Points on a hilly landscape, in no order, each with its height.
From any point a climber takes the steepest step (rise divided by distance) to one of its 2 nearest points. It stops when none of these is higher. Distance is the straight distance between rows; heights are no part of it.
j_911 height 3.45: [  7  -7  11  25   0   0  15  10 -14  11  21  25 -13   1  -6  14  -5 -22
  45   9  36 -22  -1 -14  15   9  -7   9  -5 -32  -1  -1 -23 -27   1 -10
  25 -19  14]
j_349 height 6.43: [ -7  -6 -13   9  13 -17   2  -7   7 -15 -40 -20  18  10   3  -7  39  30
  -2 -12 -21  -2   6 -10  24 -10   7 -26  -8  28   8  10  -3  34   5  33
  33  31  -5]
j_812 height 4.13: [  8   5  16 -21  -5 -16  16   2   3  -8  41  10 -13  13 -17  -4 -31 -16
 -18  17  30 -22  -5  25   1  17  -2  21   2 -10   2  13  14 -15  16 -16
 -28 -12  13]
j_789 height 7.27: [-15 -19 -20   4  -3  25  16  -8 -13   6 -18 -15  -6   4  27   5  16   5
  31 -30 -29  22  16  -8 -15 -23   6   5   6  -7  -8  -9 -23  14 -10  -1
 -14 -13 -14]
j_131 height 0.73: [ -1  -8   9 -29 -11  10 -31  23  -6   9  33  -2   6  26 -16  19 -33 -28
  -4   1  35  -6  -3   9 -22  20  15  -1   1  -6  -4 -21  -5   0  -5 -20
 -20 -36   3]
j_636 height 0.29: [ -8   6  12   0  12   8  37  -3 -28  -5  13  33 -20  -8  -1 -32  18   4
  31  17  11  25  30   8   4   4 -19   7   7 -10  20   3  17  -4  -5  -3
 -24  34  32]
j_578 height 0.41: [-10   6  17   5  19  -1  32 -11 -18 -14  11  36 -23 -29  -8 -42  27  13
  12  25  13  18  27   4  20  -1 -19   0  11  -5  20  15  22 -11  -6   7
 -12  46  18]
j_468 height 1.13: [ -3 -10 -14   4   5  -8  30   6 -27  -9  17   1 -18 -21  15   2  30 -11
  55   1  -1  10   2  -9   7 -28   7  28  17 -24 -13  12 -25  -7  -3 -11
  -8 -18 -12]
j_426 height 5.69: [  8  17   7  11  -2   4  17 -21  21   9  13  16  -5  -5  -8 -27 -20  17
 -32   7   1 -10  -6   9  10  16 -30   1  -6  -8  15  20   7 -22  12   6
  -8  19  17]
j_766 height 6.09: [ 11  17   4  26   4   0 -10 -13  20   9 -44   9   3  12   9  12 -19   3
 -16 -10   2 -46 -11   3   9   9 -10  -5 -27  23   9  13   2   1  17  19
  37  19  14]
j_5 height 3.07: [ -7   4  20 -12   9  14 -32  14   8 -19 -33   7  -1  15 -21   4 -49 -16
 -15  -2  16  26  -4  18 -38  38  21 -20 -10  13  13  -8  27   3 -12 -15
  13 -11  14]
j_822 height 3.15: [ -1  16  11 -14   6  17 -21   1  13 -28 -44   2   0  18 -20  -8 -51  -2
 -25  -6   1   7  -8  22 -35  34   6 -24 -11  11  20  12  29   6  -6  -9
  -1  -2  16]
j_145 height 6.54: [ 14  17  13  28  -4  24  -1 -14  33  27 -39  11   2  23   5   3 -38  15
 -24 -10   5 -41   1   5  11  19 -23   0 -33  15  12   9 -12 -13  15  17
  20   8  18]
j_292 height 0.93: [ -7  -8 -12  -4   7 -22  29  -1 -30 -13  21  -2 -16 -32  13  12  43  -8
  34   6  -8  15   5  -8   5 -34   4  15  25 -14 -11   6   0  -4  -3   1
  -5   8 -11]
j_761 height 5.12: [-25  -2 -22  -4   5 -19  10 -13  -8  -2 -30 -12  17  19   9  18  36   5
  27  -9 -10 -16  11  -9  21 -28   3  -1  -6  -3  -1   2 -10  32  18  19
  19  11 -25]
j_159 height 6.78: [-26 -12 -13   0  17   5   7 -10  -7  -3 -53 -17  19  28   5  -3  22  21
  11 -14 -22   6  19  -6  13  -9   7 -20  -8  25  10   1  -4  42   2  27
  21  25 -11]
j_51 height 0.91: [  8  13 -19 -41  -7  -7   4   3   1 -10  15 -36 -14  -4   3   5 -24  -1
 -27  -3 -19  13  -3  23 -21  -8   4  22  19   3 -12  17   9  14   0 -16
 -58 -29 -13]
j_398 height 6.77: [-18  12 -16  -1   9  -9   9 -22  18  -6 -55  -8  14  39  -5   8   5  10
   0 -16  -8 -32   4   0  17  -1 -11   0 -14  21  15  27   2  42  23  24
  17  15 -11]
j_798 height 2.99: [ -8  -5  17  -9  -5  20 -40  21   2  -2 -19   1   8  24 -10   6 -27 -12
 -12   3  12  32   3   0 -46  26  24 -18  -9   7   8 -30  15   8 -12 -14
   7 -14  10]
j_936 height 4.67: [  2   5  12 -12   3  -8  20   1  -9  -6  31  13 -19  -1  -7 -16  -5  -9
  -5  23  16   7   6  16   6   2  -6  18  13 -12   5   7  15 -16   3 -11
 -32   7  11]
j_467 height 1.28: [  0 -13 -12 -12 -10  33  -4  12 -16  13  13 -20  -7  -3  16   2 -15   2
  -5 -17 -22  41  15   5 -27  -5   0   4  23  -7 -10 -27 -23   1 -22 -16
 -41 -34  -2]
j_983 height 5.11: [ -1  13  10  -5   4  -1  13 -12  -4  -7  10   9  -8   0  -6 -12  -6   8
 -14  16   3  -1  -3  10   0  12 -12   6  -2  -7  11   8  24 -13   3  -2
 -20  13  15]
j_654 height 4.17: [-15 -14 -16 -33  -2  -2 -23   9 -19  -7 -30 -38  11 -19  15  32  22   5
   7 -20 -34  36  -4   9 -32 -34  34  -9  11  16 -19 -11  12  27 -26  -1
   1 -12 -24]
j_715 height 6.49: [-11  18  -5   1  18 -21   4 -18  24  -4 -46   8   2  19  -5   1  11  12
  -6  -4   1 -35  -4   9  11  -1 -19  -4 -10  16  17  35   8  28  23  33
  21  31  -7]
j_726 height 2.71: [ -8 -28  14  20  -7  34 -31  13   3   8 -27  -6  13  19   5   9  -6   2
   6   3  -8  38  16 -23 -27   3  26 -23 -10   8   0 -44   0   5 -19  -5
  26  -2  -6]
j_146 height 4.88: [  0   9   9   5  -8 -24  28  -8  15   9  13  46 -21  11 -21   6   6 -21
  13  21  42 -50   1  -8  20 -25 -30  32  12  -9  -1  25  10  -9  30  12
 -10  12 -20]
j_683 height 6.12: [-18  16  -7  -5  29 -33  25 -14  38 -12 -25  14  -7   9 -19 -15  17  10
 -18  12   7 -27   3  11  18 -11 -28   5  13  13  21  35  12  35  25  29
   0  35 -14]
j_177 height 3.47: [  8  14  -1 -17  -9  13   9 -10  12   5   2   2  -3  38 -13 -21 -56   1
 -21 -11   9 -21   7  14  -8  17 -23  14  -5  -2   7  14   0   2  15  -2
 -42 -24  14]
j_609 height 6.28: [-13 -19 -25   5 -11  14   6   0 -20   9 -20 -25   1   5  30  19  27   6
  34 -30 -38   5   6 -15   0 -38  15   8   6  -6 -22  -9 -32  17  -4   2
   3 -18 -30]
j_22 height 5.62: [-16  -3  12  12  20 -16  -3  -8  -9 -18 -35  11  15 -14  -4  -8  38  15
   6   3   9   2  16  -2  13   8   8 -31 -21  21  16 -11  27  14  -9  30
  48  48  24]
j_299 height 4.83: [ -9  -5 -13   0   0  -8 -19   1  -9 -12 -29 -32  21  -4  19   5  20  24
  -2  -9 -32  14  -2 -10  -7 -21  20 -19  -9  23  -5  -5  10  24 -14   8
  14   6 -13]
j_326 height 5.81: [ 10  -4   4  -2   9  16   6  10 -16   4  62   7 -14 -28  -3 -25 -12  -3
 -10   3   9  34   6  15   1  26  -6  -8  25 -16   9 -15  -7 -34 -21 -23
 -29  -9  27]
j_913 height 1.09: [  0  -8  19   5   0  10 -14  16 -11   4  15  16   5   0 -12  11  -9 -17
   2  10  33   6 -16   2 -11  25  14 -17 -19  -5   3 -24   9 -27  -8 -15
  20   1  20]
j_237 height 4.79: [  7   5 -11   6  -6 -10  -5  -6   4   3   4 -14   9 -11  12  -1   7   8
 -20   5 -21  -1 -25  -7   3  -8  -7  -3  -6  -3  -9   7  -8 -11   3  -5
   3   6  -8]
j_354 height 1.75: [  8   8 -10 -12  -1 -12  18  -9   3  -1  35 -10 -19 -37   9 -21   0  13
 -32  10 -22  20  -9  15   6 -12 -13  11  27  -1  -9  16  10 -13  -2  -6
 -46  -2  -4]
j_771 height 3.31: [ -4  24   1 -18  -1  11   7 -11  23  -8 -30  -5   0  35 -13 -18 -44   1
 -24 -13   1 -13  -1  25 -13  21 -16   8 -15   5  14  24  10   7  11  -2
 -24  -9   8]
j_345 height 1.82: [ 11   8   5  34   4 -14 -27   5  30 -13 -44 -23  19   7  11  24  18   3
  -1  -3 -16 -42 -22 -13  19   3  18 -25 -26  39  -6  -1  11  15   5  22
  66  19   8]
j_763 height 1.60: [ 10 -18 -10 -14  -5  21  -4  18 -18  11  48 -16 -14 -14   5   5  -9 -18
   9 -12  -7  31  11  12 -14   3  13  10  27 -17  -9 -23 -30  -4 -23 -21
 -41 -46  -1]
j_489 height 1.96: [ 10 -11 -11 -16  -7   7   7  10  -9   9  44 -12  -9 -10  -1   0  -5 -10
  -3  -2  -9  11   4   4  -4  -8   3  18  21 -16 -15  -6 -27 -10  -4 -21
 -37 -32  -7]
j_276 height 5.61: [ -5   1  -1  32  14  -6   8 -15   7   8 -26  12   3   2   8  -6  36  17
   7   4   3 -18   4 -13  30  -3 -19 -13 -15   7  15   9  -1  12  15  28
  38  39   7]
j_670 height 1.37: [  2 -14 -14  -5  -9   2  11   8 -27   5  22 -11 -11 -19  14  19  19 -11
  39  -6  -8  16  -3 -10  -5 -19  16  13  11 -26 -19 -14 -23  -3 -10 -20
   0 -23 -15]
j_732 height 1.65: [ -1 -12 -13 -23  -9   8  12   1 -19  -2  18  -8 -12  -6   2   9   6  -4
  18  -2  -8  14   2   5 -10 -16  13  12  10 -14 -15  -5  -4   2 -10 -17
 -34 -19  -3]
j_815 height 0.57: [ -2  -1   5  18  14 -12  25  -8  -4 -11  24  33 -20 -39  -8 -24  27   9
  14  25  13   7   1  -8  20 -11 -21   1  21 -17   6  13  12 -31   6   3
  -5  34   0]
j_368 height 1.86: [  8  21   8  37  -4 -24   9 -16  43   6  -5  25  -4 -16 -10   4  16   0
 -12  16  13 -43 -22 -11  33  -8 -38   6  -3   4   1  23  -3 -16  20  20
  25  30  -9]
j_69 height 2.93: [ -9  -2   6 -29   3   2 -10  14 -18 -16  -7  -8   3 -11  -6   6  -7   4
   2   2  -2  42   0  11 -36   2  27  -9   1   6  -2 -20  30   0 -22 -11
  -8  -3  13]
j_711 height 5.25: [ -2  -4 -12  36   6   1  10 -16   5   8 -16   2  14  -2  16 -13  37  30
  16  -9 -21 -11   9 -28  31 -11 -14 -15  -7   3   5   5 -18  15   6  21
  34  37  -2]
j_817 height 1.94: [ 16   0   8  43  -7   0 -22  -4  25   6 -29 -25  22  -5  19  18  15   9
   2   0 -16 -40 -29 -22  26  -2  -1 -22 -28  29 -17  -4  -3   0   4  18
  60  12   6]
j_94 height 5.72: [-11 -14   5  15  -7  41   3 -13  -2   8 -33  -1   6  20  16 -18   4  22
  12 -17 -16  31  32 -22 -10  -7  -2 -19  -5  10  14 -19 -11  14 -18   3
  -2   9   4]
j_350 height 6.73: [  2   1   5  -2   7   5   5   8 -18  -3  35  -1 -11 -34   2 -12  -2   6
 -13  13  -2  27   0  13  -3  11   6 -13  10 -12   2  -8   9 -28 -17 -14
 -14   4  20]
j_630 height 5.85: [ -2  -2  12  17   1   9  -7  -5  -1  -2 -34   0  12  10   3  -9   3  16
  -2  -8  -5  -2   2  -4  -5  10  -2 -26 -23  18  14  -2  16   1  -7   6
  28  31  19]
j_869 height 1.22: [ 10  -2  19  19  -3   1 -16  14  -6   9   4  11   9 -12   1  20  -4 -14
  -4   0  19  -9 -21 -10   2  20  13 -16 -25  -1  -5 -24   6 -31   1  -9
  40   5  15]
j_174 height 5.57: [  8  -7  29  27  13  13 -17  -1  -4  -6 -35   9  17 -10   0 -19   7  21
 -11 -12  -2  13  12 -11  -8  18   4 -44 -22  24  14 -12  26   2 -21  13
  45  40  28]
j_28 height 2.58: [  4  13  -6 -26  -7 -30  -1   5  -5  -3  14 -21  -6  -7  -4  11  -1 -10
 -14  13  -9  -9 -24   7  -5  -4  12  15   6  -7 -22  10   7   0  12 -17
 -16 -17 -26]
j_977 height 4.51: [ -9  -5 -21 -23   6 -24 -24   0 -15 -19 -35 -38  22 -15  16  20  31   5
   6 -11 -33  21 -19  -2 -15 -30  37  -8   3  26 -18  -1  14  33  -9   9
  15   0 -27]
j_782 height 4.99: [ -4  -6 -24  10  -9 -12  10 -13   4  10 -12 -10   0   9  19   7  23   6
  21 -12 -29 -27  -2 -24  28 -31 -10  22   5 -13 -16  13 -34  15  14   7
  -1 -16 -42]
j_251 height 7.09: [-22   2 -23  -8  12  -4  11 -17   9  -2 -58 -24  20  40   4  -2  21  20
   5 -15 -23  -8  17  -2  12  -8  -1  -1 -12  21  14  17 -10  56  16  26
   8   7 -20]
j_21 height 5.04: [ 17  -8  14   8   3  26  -7   9  -5  15  58  17   1 -10 -13 -31 -17 -10
  -6   5  27  20   5  16   7  41  -8  -9   6 -24  20 -22 -13 -43 -12 -23
 -18 -14  31]
j_997 height 4.24: [-10   3   0 -26 -12 -17   2   1  -4  -5  -8  -6   2  38 -10  21 -18 -22
  18   3  19 -25 -10   3 -16  -8   8  18 -13  -3 -12  10   8  16  14  -6
 -14 -22 -14]
j_618 height 0.58: [  6  -6  -7 -51 -14   0 -22  19  -3  -7  29 -17   3  22 -18  10 -39 -21
  -9   1  14   6   2  23 -26  14  24  15  10   3  -5  -9   5  10  -6 -23
 -42 -50  -4]
j_219 height 6.29: [ 12  20   7  11  -2   1   9 -20  35  14  -2   8   1  10  -8 -14 -33  17
 -37  -1  -3 -26 -14   3  11  22 -28   8 -11  -1   8  16  -6 -18  16   2
  -4  -4   8]
j_371 height 3.06: [ 23 -12   9 -24 -10   6   8  16 -18   0  62  15 -15  15 -17  -8 -30 -24
  15   8  29  -4  20  27   2  12   8  33  21 -19   9 -12 -18  11 -10 -18
 -48 -30  19]
j_510 height 1.51: [  8 -15  15  48 -10  21 -26  14  -3   2 -20  -7  18 -14  11  -3  13  23
   7  -2 -20   6   4 -37   1   5  16 -36 -19  23  -2 -24   1 -16 -20   4
  52  24  10]
j_604 height 5.33: [ -3  10  22  23  17  -2  -5  -7  -9 -12 -33  24  10 -25  -2 -12  21  13
  -8   7  15  -6   9  -4   5  24  -4 -29 -27  23  24  -7  30 -10  -6  18
  47  54  33]
j_870 height 3.27: [ 14  -4  10 -33  -8 -14 -13  19 -17 -11  54  -6  -9 -11 -20   7 -17 -26
 -18  15  29   8 -10  27 -13  23  23  11  16 -10  -1  -8  21 -15  -4 -26
 -25 -15  17]
j_182 height 0.76: [ -1  -1   1   5   7 -25  24   0 -23 -21  27  11 -20 -45   7  -5  33   0
  16  20   4  18   2  -6   7 -23   0  13  23  -9 -12   5  16 -14  -1  -1
  -6  22  -3]
j_984 height 0.16: [ -7   0   5   1   7  18  40 -13 -28  -7  22  18 -34 -16   7 -32   6   7
  21  10  -4  36  37  16   2  -5 -17  10  22 -12  13   4   9  -4 -16   2
 -36  17  33]
j_101 height 3.08: [ 12 -16  11  35  -6  19   5  14  -6  18  15  21   6  -9   2   3  -2  -8
  29  -5  24  -8  -4 -14  16  19  -4  -8  -8 -28   3 -12 -28 -33  -1  -9
  37 -18  12]
j_829 height 2.78: [ 16 -12   9 -30  -4  -4  -6  18 -11   1  71   7   2  -3 -17  -7 -23 -28
  -3  10  25  -2   4  30   2  22  13  18  24 -16   4 -20  -7 -10  -4 -23
 -41 -29  14]
j_522 height 2.40: [ 18  -7   3  52 -16   0  -4 -10  19  13   7   4   9 -25   9   8  10   8
  11  -2 -14 -27 -24 -34  40   3 -16  -6 -11 -18 -12   4 -34 -37   7   3
  50  -5   0]
j_834 height 2.81: [  8   6 -11 -34 -12 -13 -23  17  -3   3  21 -29   5  -9  -4  13 -10 -14
 -18   2 -12   5 -23   2 -17  -3  14  11   5  -7 -24  -8  -8  -4   8 -27
 -19 -30 -22]
j_414 height 5.24: [ -3  16   2  -8  -2 -31  27  -5  29  -2   7  32 -18  21 -24   1   1 -20
   0  16  31 -40   1  -7  26 -31 -38  32  26  -3   2  33  18  11  30  13
 -26  10 -26]
j_446 height 5.17: [ -4   2 -16  -8   6  -2  -1  -4  -2  -4 -12 -19   9  -2  16  -2  16  15
  -6 -10 -28  -1  -5  -1  -4 -18   3  -2  -2   5  -9   6   2  14  -1   3
  -4   7 -13]
j_460 height 4.36: [ 11  10  10  26  -6 -17  24  -6  18  18  37  45 -21  -2 -20  12  -7 -20
  27  18  49 -50   3 -17  30 -10 -24  37  10 -22  -1  16 -14 -29  20  10
   9  -6 -15]
j_23 height 1.46: [ 16   4 -12 -23   1 -12  18   2 -11  -9  50 -19 -30 -41  10  -7  -5 -10
 -24   7 -19  25   2  21   0 -15  -4  25  36  -1 -12  13   7  -7  -6 -12
 -51 -14  -4]
j_813 height 2.72: [ 16  -4   7  46 -11  13  -6   3   4  14  26   3  14 -28   6   2   4   2
   7  -2   7  -5 -20 -24  25  18  -4 -15  -3 -20 -10 -11 -38 -38  -1 -13
  41  -9   5]
j_980 height 6.16: [ -3  25   4  -8   9 -26   4 -14  21 -12 -26   9  -6  11  -8   5   0  -5
  -8   6  13 -39 -18   9   3   1 -15   6 -13   6   7  30  20  13  24  14
   8  19   0]
j_591 height 3.14: [-14  -7  13 -23  10   5 -16   9 -27 -17 -16  -2   3 -28   0   2   9   5
  -1   1 -10  61  15  17 -41 -11  35 -14  11  15   0 -18  39  -5 -38  -1
   1   6   8]
j_6 height 1.72: [  3  -2   3  23  10 -12 -28  -2   7 -16 -37 -23  21   1  12   6  21   8
  -1  -7 -18  -7 -11 -15   8  -3  26 -33 -24  24  -1  -1  17  15  -3  12
  52  21   2]
j_35 height 2.30: [ 11   3 -11 -13  -9 -16   8   6  -2  -2  43  -2 -11 -18  -7   3   0 -12
 -18  12  -7  -4 -14   2   8  -2  -7  23  10 -18 -16  11  -7 -15   9 -18
 -26 -16 -11]
j_969 height 4.73: [  1  -4 -29  29   7  -5  19 -15   4   8  -4  -7   3 -19  31 -16  44  29
  15 -11 -38   1   6 -27  33 -26 -13  -2  11  -2  -6  12 -31  11   9  16
  20  11 -21]
j_311 height 4.48: [-12  11  -4 -30  -5 -32   7  -9   2  -6 -22  -2   3  34  -6  27  -1 -15
  19   3  13 -42  -3   8  -6 -14   2  24  -8   0  -7  22   8  22  29  11
  -9  -6 -27]
j_900 height 0.99: [ -4   8   2  -8  -2  25   1  -7  -2   5   1 -11  -6   8   5 -21 -20  12
 -26  -6 -14  30   6   9 -15  10  -6  -2   2   0   3   1   6  -2  -9 -15
 -39  -8   8]
j_302 height 6.14: [  1   7  -2  16  -4   6  -5  -1   5   5 -29  -7  11  11  11   3  -3  10
 -11  -3  -3 -18  -6 -12   7   7  -9 -15 -25  11   0  -1   2   6   9   7
  30  13   7]
j_27 height 2.04: [ 12  11 -12   6  -1  -9  18  -3  10   4  42   1 -12 -36   0 -11   9   4
 -14  13 -12   9 -10  -3  11  -7 -15  15  19 -11 -12  16 -12 -21   4  -9
 -23  -1 -11]
j_475 height 5.83: [  0  27  12   0  13 -26   2  -4  19 -18 -14  15  -7 -10 -11  -1  -7 -10
 -19  10  21 -29 -23  15   4  16 -15  -1  -7  11  12  26  31  -8  18  11
  14  33  12]
j_689 height 3.80: [-13 -11  -9 -22  -2  14 -29  16 -16  -7 -12 -23   1 -19  10  20   5  -3
  -1  -9 -27  56   6  -2 -41 -19  31  -8  13  13 -20 -31   8   8 -33  -7
  -8 -15 -15]
j_321 height 4.12: [ -3 -18  15 -11  -5  29 -17  21 -19  11  27  28  -2  25 -18  -4 -17 -16
  15   4  31  36  26   9 -35  18   8  -6   2  -4  11 -38  -9  -6 -30 -12
 -22 -18  26]
j_835 height 1.62: [ -3 -19   9  28   3  10 -17   7  -4  -5 -39 -14  25   3  17   2  21  17
  11  -9 -24   7   3 -34   6  -8  19 -36 -17  18  -4 -19   8  13 -14   8
  48  20  -5]
j_545 height 0.97: [ 10 -10  18  -4  -2  13 -43  22  -4  10  27  14  13  -3 -12  14 -17 -28
  -7   5  40  14  -6   3 -14  36  22 -24  -8  -6   2 -31   1 -20 -13 -25
  19 -17   9]
j_612 height 2.86: [ -7 -17  11  -2   2  23 -17  11  -7   8 -19   5   6  16  -5   6 -14  -6
   3  -1   4  28   9 -11 -27   8  15 -12 -15   2   1 -22   7  -1 -13  -8
   9  -6   6]
j_301 height 2.73: [ -8   5   2 -33  -1  -2 -19  17  -6 -19 -12 -14   1   9 -10  10 -28  -7
 -17   0   3  15 -13  22 -33  11  24  -2   6   7   1  -1  23   9  -7 -19
 -18 -17   2]
j_90 height 3.87: [  7  -2   7  24  -9  -5  22  -5  -1  10  22  28  -9   5  -1   7   0 -21
  46   8  29 -42   0 -18  23  -9 -19  31   1 -33  -6  18 -30 -22  16   3
  19 -16 -12]
j_362 height 1.16: [ 10   3  -6 -41   0  -6  11   0 -20 -15  23 -26 -29 -26  12   2  -7  -8
 -21  -3 -14  32   8  31 -13 -12   7  18  32   3  -8   6  23  10 -13  -6
 -62 -12   4]
j_173 height 5.58: [-11   1 -16  -3  11 -23  12 -14 -12  -4  -5  -3   5 -12   9  -3  34  10
   5   7 -11   3  -1   0  11 -18   0   0   4   3   1   8   7  13   7  12
   2  24 -11]
j_527 height 0.72: [  9   7 -10 -46 -14  -9 -18   8   7  -7  28 -21  -8  15 -10   0 -46 -20
 -30  -8  -7  -6 -12  28 -15  12   7  28  12   1  -9  11   5  12   7 -18
 -51 -49 -11]
j_825 height 0.86: [  2 -12   9  -3  -9  20 -48  22  11  26  24   8  21  18 -19  18 -24 -33
   3  -2  40  -5   0  -4 -22  27  20 -14  -7 -11  -4 -31 -20  -9  -2 -15
  10 -41   1]
j_211 height 5.73: [ -8  31  -6  -2  11 -28  28 -20  47  -1 -16  23 -10  20 -19 -11   0 -10
 -18   6  13 -38  -4   3  18 -16 -42  22  16   6  11  43  15  17  27  22
 -14  22 -22]
j_905 height 6.01: [-12   0 -22   2  18 -21   8 -14   8 -10 -13 -12  13 -15  10  -8  49  26
  -4  -4 -23   1   1  -5  21 -23   2  -9   5  16   3  15  -6  23   4  29
  19  33 -14]
j_698 height 2.09: [ 20   9   4  53 -15 -14   0 -19  37  18   5  16   1 -20   4  13  11   7
  -7   6  -8 -38 -22 -16  40  -7 -27   6  -6  -2 -12  17 -24 -26  16  13
  31   3 -13]
j_514 height 3.21: [-14  13   3 -23   5  13  -4  -6   7 -20 -45   1   0  30 -12 -21 -36   8
  -8 -13  -3  10  10  25 -25  20  -1  -6 -10   6  20  15  26  21  -6 -10
 -20  -3  13]
j_305 height 3.53: [ -4 -11  -6 -12  -4  22 -28  20  -3   6   0 -21   8  -9   9   3 -13   4
 -16 -12 -22  43  -2  -5 -42  -9  23 -15   6   7 -15 -31  -5   2 -22 -11
  -6 -22 -14]
j_739 height 7.69: [  6   3   6   7   6 -10  11   2  -8  -9  27   9 -10 -41   4 -22   9  14
 -21  20  -6  25  -6  -1   3   9  -6 -11   6 -11   3   1   1 -32  -5  -3
   0  25  13]
j_915 height 3.63: [  7 -18   6 -21  -6  26  -2  22 -18  11  39  15  -2  27 -13  -3 -29 -20
  19   0  19  13  15  14 -18  14   2  21  11 -18   1 -22 -17   0 -22 -13
 -41 -33  18]
j_262 height 5.97: [-18   7   5  19  23 -18   8 -12   5  -6 -40  15  10   5  -3  -7  36  18
   3   0   7 -15  20  -5  26   2 -10 -20 -15  23  24  10  10  31  12  46
  43  53   4]
j_533 height 2.12: [ 14  -7   3  45 -14   5 -15  -2  16  11 -11 -14  22  -6  15  16  13   6
   3  -3 -21 -29 -17 -33  30  -3   4  -9 -19   4  -8  -7 -25 -11   5   4
  44   3 -11]
j_921 height 1.66: [ 13  17  14  35  -4  -5  18 -15  34  17  10  38 -13  -9 -11  -1  -9   4
 -10  13  26 -40 -12  -2  33   0 -37  12  -5 -10  -2  20  -7 -38  25  12
  17  19   5]
j_358 height 3.19: [  2 -12  -8 -13 -10  10 -24  27  -2  10  17 -27  10  -9  -3  12 -12  -8
 -18  -6  -8  27 -15  -4 -19   3  22  -8  11  -8 -14 -27 -16  -8 -12 -15
 -10 -32 -12]
j_471 height 3.41: [-15 -16   8 -12   3  21 -17  12 -29 -12 -12  -5   4 -31  16   0  20  10
   7  -9 -22  68  24  -1 -36 -22  31 -26  11  13  -5 -31  21   0 -39   5
   6   1   0]
j_898 height 1.36: [ 11 -11  13  39  -9  13 -32  16  11   5 -17  -2  17 -13   5  18  -1   6
 -12   2   3  -8 -18 -28   4  20   7 -32 -28   8  -4 -26   1 -24  -3   1
  56   9  10]
j_840 height 3.71: [ 11  11  16 -36  -3 -25   2  17  -4 -20  43   7 -13  -3 -24   0 -31 -32
 -22  24  34 -10  -3  29  -8  23  15  23  15  -4  10   5  30  -8  11 -21
 -26  -9  16]
j_866 height 3.96: [  0   1  -4 -34 -15 -16   4   0  -7   7  15  -3  -2  46 -16   8 -33 -13
   7   0  19 -26   7  11 -12  -2   5  35  -4  -6 -14   6  -6  19  11 -10
 -37 -36 -10]
j_259 height 5.51: [-11 -10 -27   8 -10  -3  10 -12  -7   6 -26 -20  13  21  18  17  39   9
  31 -16 -29 -13   4 -21  14 -28   6   5  -6  -3 -13   6 -27  28  13  13
  13  -6 -35]
j_568 height 3.70: [  1   8   2 -29 -12   8  -7  -3   7   6   7  -3  -4  49 -15   5 -49 -12
  -7  -8  21 -31  -1   9 -13  20  -1  20 -10  -4   0   6   1  11   9  -9
 -35 -35   3]
j_264 height 4.52: [-10   1 -37  14   8 -19  23 -13  10   8  -2  -8   0  -8  18  -4  48  11
  18  -5 -30  -9  -1 -16  30 -42 -15  12  16  -9 -12  19 -33  15  13  16
   4   4 -40]
j_499 height 4.50: [  5 -13  21   7   4  38 -10  13 -17  15  33  30  -2   8 -13 -15 -21 -17
  12   6  39  15  12   6 -13  33  -5 -16  -5 -14  22 -26  -9 -21 -19 -19
  -4 -10  36]
j_313 height 1.11: [ -3  -3 -16 -17  -4  36  -1  -5   1  11  -7 -18  -6  13  10  -8 -24  12
 -16 -21 -24  40  14   6 -24  -1  -1   1   5  -2   5 -18 -13  10 -16 -13
 -43 -27   2]
j_669 height 6.27: [  2  -8 -14  16  -8  32   2  -5  -1  13 -14 -13   7   7  19 -10   7  19
   7 -19 -31  10  10 -24   0 -11  -8  -5  -4  -4   0 -14 -31   4  -3  -2
   0  -1  -8]
j_310 height 4.77: [-20  -1 -16 -26   6 -38  18 -13  -4  -2 -24  -1  -2  30  -4  27  31 -14
  36   2   5 -32   0  -2  11 -25   2  17  -3  -1  -5  21   0  37  23  22
   9   9 -37]
j_511 height 7.24: [ 11  16  11  25 -10  26   9 -22  27  35  -9  29   1  19   1  -7 -36  17
 -20  -9  19 -33  -3   8  16  22 -39   9 -26  -1  12  10 -11 -28  16  10
  12   2  21]

For each start below, name the point where the climber stops.
j_510 => j_251
j_371 => j_739
j_829 => j_511
j_578 => j_489
j_822 => j_259
j_698 => j_251
j_69 => j_251

Call two points neighbours if one is among the 2 nearest of the other. Go from one point of each pair to the other, from neighbour to neighbour, staying as high as possible. Name the lowest point that can't be avoided.
j_251 and j_511 => j_983
j_511 and j_259 => j_264
j_262 and j_511 => j_604
j_302 and j_511 => j_766
